Each row is a point on a landscape with many valleys, with its height.
A ball rolls from a point to the lowest of its 2 nearest points, and stops where none of them is lower. Distance is the straight distance between rows; heights are no part of it.
K_280 height 676: [ 93 128 108  66  77  88  71 130 135 125 106 106 120 162  67  97  87 127
  89 130 121  72  99]
K_11 height 263: [ 98 128 100 150 139  93 134  56 102 114 120 107  57  76 115 112  94 104
  84  79  97 135 107]
K_596 height 378: [ 97 101  92  79  49 105 107  94  84 113  94  53 108  71  83  87  80 105
 103 139  99  99 119]
K_331 height 342: [ 92 105 132 115 117 119 112  88  72  72  64  73 104  62 102 120 100 104
 152  98  51 121 122]
K_685 height 561: [ 82 129 103 112 139 119 107 125  89  72  62 115  95 109 123  93 117  82
 135  42  89 108  88]
K_266 height 644: [104 126  91  62  70  88 129 110 125 137  95  71 105  93  45 120  85 114
  85 137  83 106 100]
K_203 height 500: [ 69 161 108 101  66 122 115 110 144 134 119 105  35 106 105  68  81 133
  91  82  95  94 112]
K_969 height 239: [ 84  93  78 115  89 100 118  74  96 114 143  75  89  86 131  68  91 111
  91  76 145  91 127]
K_489 height 150: [107 141 130 126 134 116 129  89 120  72 118  96 116 114 101 122 100 117
 127  77  90  70  97]
K_196 height 700: [ 85 124 100 103 105  61 104 140 122 136  77 113 124 117  66 123  97  91
  66 102  82  98  91]
K_936 height 207: [115 110 122  85 112 130 126  88 126  81 100  86 120 112 117  96  99 116
 133  68  76  64 111]
K_990 height 457: [104  96  95  70  71 121  85 131 113  94  67  91  85  76  96  81  99  99
 105 111  91  86 102]
K_218 height 662: [109 128 100  64  74  98 102 118 135 113 107  76 122 117  60 108  82 126
  89 133 107  66  98]
K_980 height 486: [122 113 114  83  98 127 105 115 145  96  73 113  81  79 107  89 107 100
  99  86  81  75  91]
K_278 height 416: [131  91 131  89 119 142  88  72  95  57  87 112 101 118 117 120 116 111
 132 105  69 100  84]
K_627 height 367: [ 97  80  80  72  95 135  79 102 107  83  83 111  54 115 138  53 116  96
 117  74 106 122  93]
K_274 height 248: [ 94 103 128 103 101 114  98  84 115  98 109 104 102 120 135  76  86 120
 131  69  95  75 127]
K_827 height 425: [ 95  87  84  71 113 117 113  91  86 102  86  96 106 123 121  89 110 101
 116  80  86 134 120]
K_905 height 123: [101  36  88 107 111  72  64  92  66 106  95 121 132 127 100 123 109  82
  79 130  99 131  97]
K_710 height 303: [ 57  82  89 151 120  62  90 121  65 112  77 115  88  65 123  87 105  63
  92  66 116 112 113]
K_460 height 98: [131  80  81 105 107 103 114  67 124 110 129 113  78  85 106 106 107 100
  61  97 126  99  79]
K_63 height 444: [143  70 149  98  98 130  76  57 100  61 116 117 117 102 113 125 106 116
 127 117  65  72  97]
K_559 height 379: [114 104 132  89 111 139  90  84  95  76  52 105  79  91 113 115 102 116
 135 108  39 128 111]
K_681 height 538: [ 90 118 107  90 128 121 121 131  94  53  65  90 129  96 102 102 122  87
 146  57  74  75  96]
K_736 height 298: [108 118 100 123 123 128 113  77 121 107 100 123  42  74 119  98 106 106
  86  80  94 131  92]
K_977 height 396: [ 99  75  85  59 108 124  87 119  93  85  53 113  91 104 123  72 115  89
 128  74  82 122 100]
K_6 height 199: [110  94  76 109 113  83 146 105 121 103 115  97 111  51  96 104 115  75
  63  80 119  60  93]
K_540 height 624: [103 130  99  98  78  77 112 114 130 123 111  84  81  89  41 126  80 105
  62 153 106 110  75]
K_222 height 310: [100 122 125 132 130  96 139  72  75  78  95  72 115  71  87 142 106 103
 150  84  64 118 116]
K_444 height 223: [129  96 116  88 122  90 114  75  82  99  94 103 155 143  72 165 108  99
 102 124  65 127  82]
K_881 height 520: [ 99  63  59  53 102 105 100 121  81  77  84  82 114 115  71  90 114  84
  91 125 110 134  88]
K_328 height 149: [114 103  92 111  99  92 125  85 122 116 112 106  80  54  99 107  88  98
  72 105 103  89  96]
K_470 height 25: [ 75  92 126 136 106  56  43 120  81 131  75 157  95  99 120  99  85  80
  95  93  81 106 114]
K_745 height 512: [ 88 117 105  59  99 109  92 157 108  75  43  91 135 105  89  92  97  87
 142  81  72  72  92]
K_903 height 279: [ 74 120 125 115  86 100  90 102 121 130  97 105  91  94 138  67  78 114
 112  58  90  74 140]
K_467 height 267: [109 114 105 101 128  82 132  76  90 118  95  99 135 125  88 144 100 101
  97 103  69 135 104]
K_464 height 535: [117 103 143  79  84 111  67 118 123 102  58 131 110  89  95 118  88 110
 109 127  41  76 110]
K_738 height 522: [ 79 151 106 100  79 108 102 111 128 130 128  89  73 122  87  83  74 136
  95 112 113  89 110]
K_46 height 497: [109 113 114 109  94 101  72 103 115  85 116 108  84 100  86 104  84 115
  89 132 113  84  90]
K_114 height 131: [122 134 106 119  89  98 130  43  98  91 152  75  59  77  86 101  83 127
 118 112 128 106  96]
K_74 height 450: [ 78 107  80  74  89 102 114 102  92 130 105  79 111 131 104  81  93 116
 101  98 108 120 128]
K_759 height 331: [ 84  86  96 154 126 103  96  92  78  92  98 113  53  55 138  79 109  82
  97  71 114 122 114]
K_439 height 200: [126  83 123 122  83  90  87  92 113 124 133 129  80  53 115  86  80  99
  61 113 101  64 108]
K_447 height 307: [129 102  92  97 121  52 160  57  79 116 116  84 143 115  67 151 114  94
 103  99  89 124  97]
K_807 height 602: [104 129  82  91 100  93  93 140 128  83  95  88  88 109  46 111 101 100
  70 154 133 101  60]
K_510 height 197: [115 103 107 112  88 112 112  49 120 102 161  90  65  91 126  70  81 127
 108  96 137  82 109]
K_174 height 206: [125 124  89  89  85  94 130  47  99  97 121  65  72  87  70 110  94 124
 115 133 111 135  98]
K_29 height 332: [ 76 123  92  82  31 114 100  92  77 121  97  55  80  92  76  84  75 109
 106 144  90 145 114]
K_822 height 145: [ 81  71 104 140 118  70  94  76  62 106 128  96 137 116 109 122  98  91
 102 100 106 109 135]
K_106 height 415: [ 93  95  67  76  45 111 113 119  94 107  97  57  93  54  84  66  94  90
  75 127 121  92 104]
K_24 height 472: [132  89 133 112 107 113  65  89 105  60 131 123 112 108  87 124 106 114
 103 135 106  70  77]
K_119 height 77: [126  91  90  97 119 111 141  86 120 110 125 114 124 138 116 113 121 103
  66  66 119  78  67]
K_634 height 483: [ 88 102  89  55  74 111 103 150 111 105  54  92 107  74 104  67 104  83
 116  72  84  76 109]
K_725 height 417: [118 109 108  73 100 149  97  93 118  78  63 103  45  94  98 109  99 118
 113 119  60 147  83]
K_437 height 511: [135 120 131  75 103 120  95 115 140  88  68 131 114 106  95 114 100 108
  99 101  59  64  72]
K_773 height 458: [117 102  98  67 109 124 101 113 104  67  54 100  86 104  63 128 109 100
 107 144  57 153  69]
K_371 height 173: [111  64  98 102 121  78  95  87  66 105 103 112 157 162  81 151 118  89
  75 130  88 136  80]
K_345 height 330: [111  51  96  95  79 104  69  82  72  75 121  88 100  93  98 100  97 107
 102 146 124 105 108]
K_381 height 476: [ 82 132  88  79  61 137 130 102 129 126 112  77  51  89 116  59  94 120
  98  73 109 102 115]
K_171 height 689: [ 87 142  99  85 101  65  80 149 134 144  90 138 120 154  78 107  92 103
  73 101 100  72  82]
K_156 height 563: [109  84  73 102 116 115  78 113  95  45 121 103  92 131  87 103 136  90
 104 113 148 101  51]
K_57 height 228: [ 89 103  96 132 130  83 138  51  74 112 119  86  96  84 117 117  99  99
 108  78  98 140 121]
K_146 height 448: [ 89  99  60  56  52 129 116 119 115 124 106  76  66  82 100  49 102 106
  82  97 121 101 107]
K_173 height 269: [ 83  56  98 104  75  78  58  98  79 139  99 120 100 101 132  75  89  95
  84  97 107 100 141]
K_458 height 277: [ 93 120  81  81  64 111 124  78  93 112 104  57  55  86  75  99  86 112
 105 139 100 159  95]
K_355 height 143: [107  64 113 116 110  97  73  97  84  82 137 120 145 140 125 107 134  93
 109  77 112  55  98]
K_481 height 168: [ 92  45  79  92  97  58  84 127  80 101  82 104 150 106  79 115 109  61
  75 127 100 109  95]
K_148 height 238: [ 90  81 110 135  78  80  86  77  86 140 126 113  84  66 126  81  80  97
  76  96 107  95 134]
K_868 height 296: [ 92  53  87 102  75  96  60 103  74  98 112 103  99  90 117  76 100  91
  92 119 132  91 123]
K_25 height 582: [101 106  80 104 111  94  67 137 105  58 105 106  95 127  59 109 109  95
  93 144 148 100  47]
K_42 height 521: [ 98 134 107  94  71 121  78 107 118  85 120  80  74 104  87  74  80 133
 106 136 131  79  91]
K_541 height 273: [ 91 108  92 110 117  86 144  78  68  85 101  55 117  84  81 119 104  95
 132  94  89 134 112]
K_663 height 72: [ 70  94 123 127 101  59  43 140  71 107  75 142 116  83 131  91  90  69
 127  85  99  72 108]
K_273 height 103: [ 89  57 112 137 118  83  56  86  62  91 127 128 124 132 136 101 120  91
 111  82 117  98 120]
K_789 height 71: [ 95  71 110 109 102  63  46 116  83 125  82 152 119 123 104 113  94  85
  84 116  90 101 101]
K_577 height 110: [ 92  68 116 111  86  79  40 126  77  87  97 139 124  79 134  80 104  76
 127  90 111  48 108]
K_626 height 211: [ 93  68 107 103  91  65  99 112  80 106  93  89 152  85  86 125  99  85
  93 115  80  79 127]
K_620 height 334: [104 102  83 100 108 136 104  95 114  76  93 101  41  78 122  71 106 101
 105  78 114 118  86]
K_676 height 278: [ 64  88  73 138  95  70 111 115  81 132 101  88  85  62 109  77  93  70
  73  87 121 126 125]
K_390 height 268: [ 76  79  57 117 105  93 111 108  91 117 114  87  82  80 122  61 103  87
  78  61 151 103 114]
K_744 height 489: [101  86  84  56 109 102 111 127  94  84  47  79 116 104  62 113 104  88
 100 132  66 149  87]
K_717 height 33: [142  82  78  90 116 126 136  53 114 100 135 103  91 127 122  95 120 103
  71  76 126 104  68]
K_496 height 580: [102 120 104 104 134 102  99 122  97  96  59 129 109 130 110 115 115  88
 105  65  81 104  61]
K_185 height 86: [111 143 127 141 148 102 129  98 111  93 107 120 129 119  99 138 111 101
  87  55  79  74  75]
K_340 height 543: [105  62  58  72 104 112  89 112  91  64 116  82  99 115  85  88 118  90
  89 115 148 100  81]
K_821 height 185: [ 85 105  94 145 132  52 137  70  70 114 145  77 130 101  86 129 101  92
 104  89 121 110 117]
K_379 height 10: [107 137  97 107 133  96 125 107 127 104 109 111 118 134  88 121 108 104
  76  78 118  81  68]
K_110 height 305: [ 77 108 116 132  75  93  86 104  99 120 118  98  94  67 132  55  74 103
  90  72 112  52 132]
K_931 height 146: [ 85  69 103 106 101  77  56 123  82  88 111 125 140 121 134  80 115  74
 132  60 129  51  98]

Call two points neighbours if one is among the 2 nearest of the other. Go from one point of each pair to the other, from neighbour to neighbour, staying as low as possible. Name the highest point that can't be avoided.
K_379, K_273 | K_340
K_114, K_990 | K_496
K_273, K_905 | K_931
K_379, K_717 | K_119

Where does a ball stop that starts at each point below?
K_381 | K_114
K_903 | K_379
K_868 | K_717
K_110 | K_717
K_710 | K_114
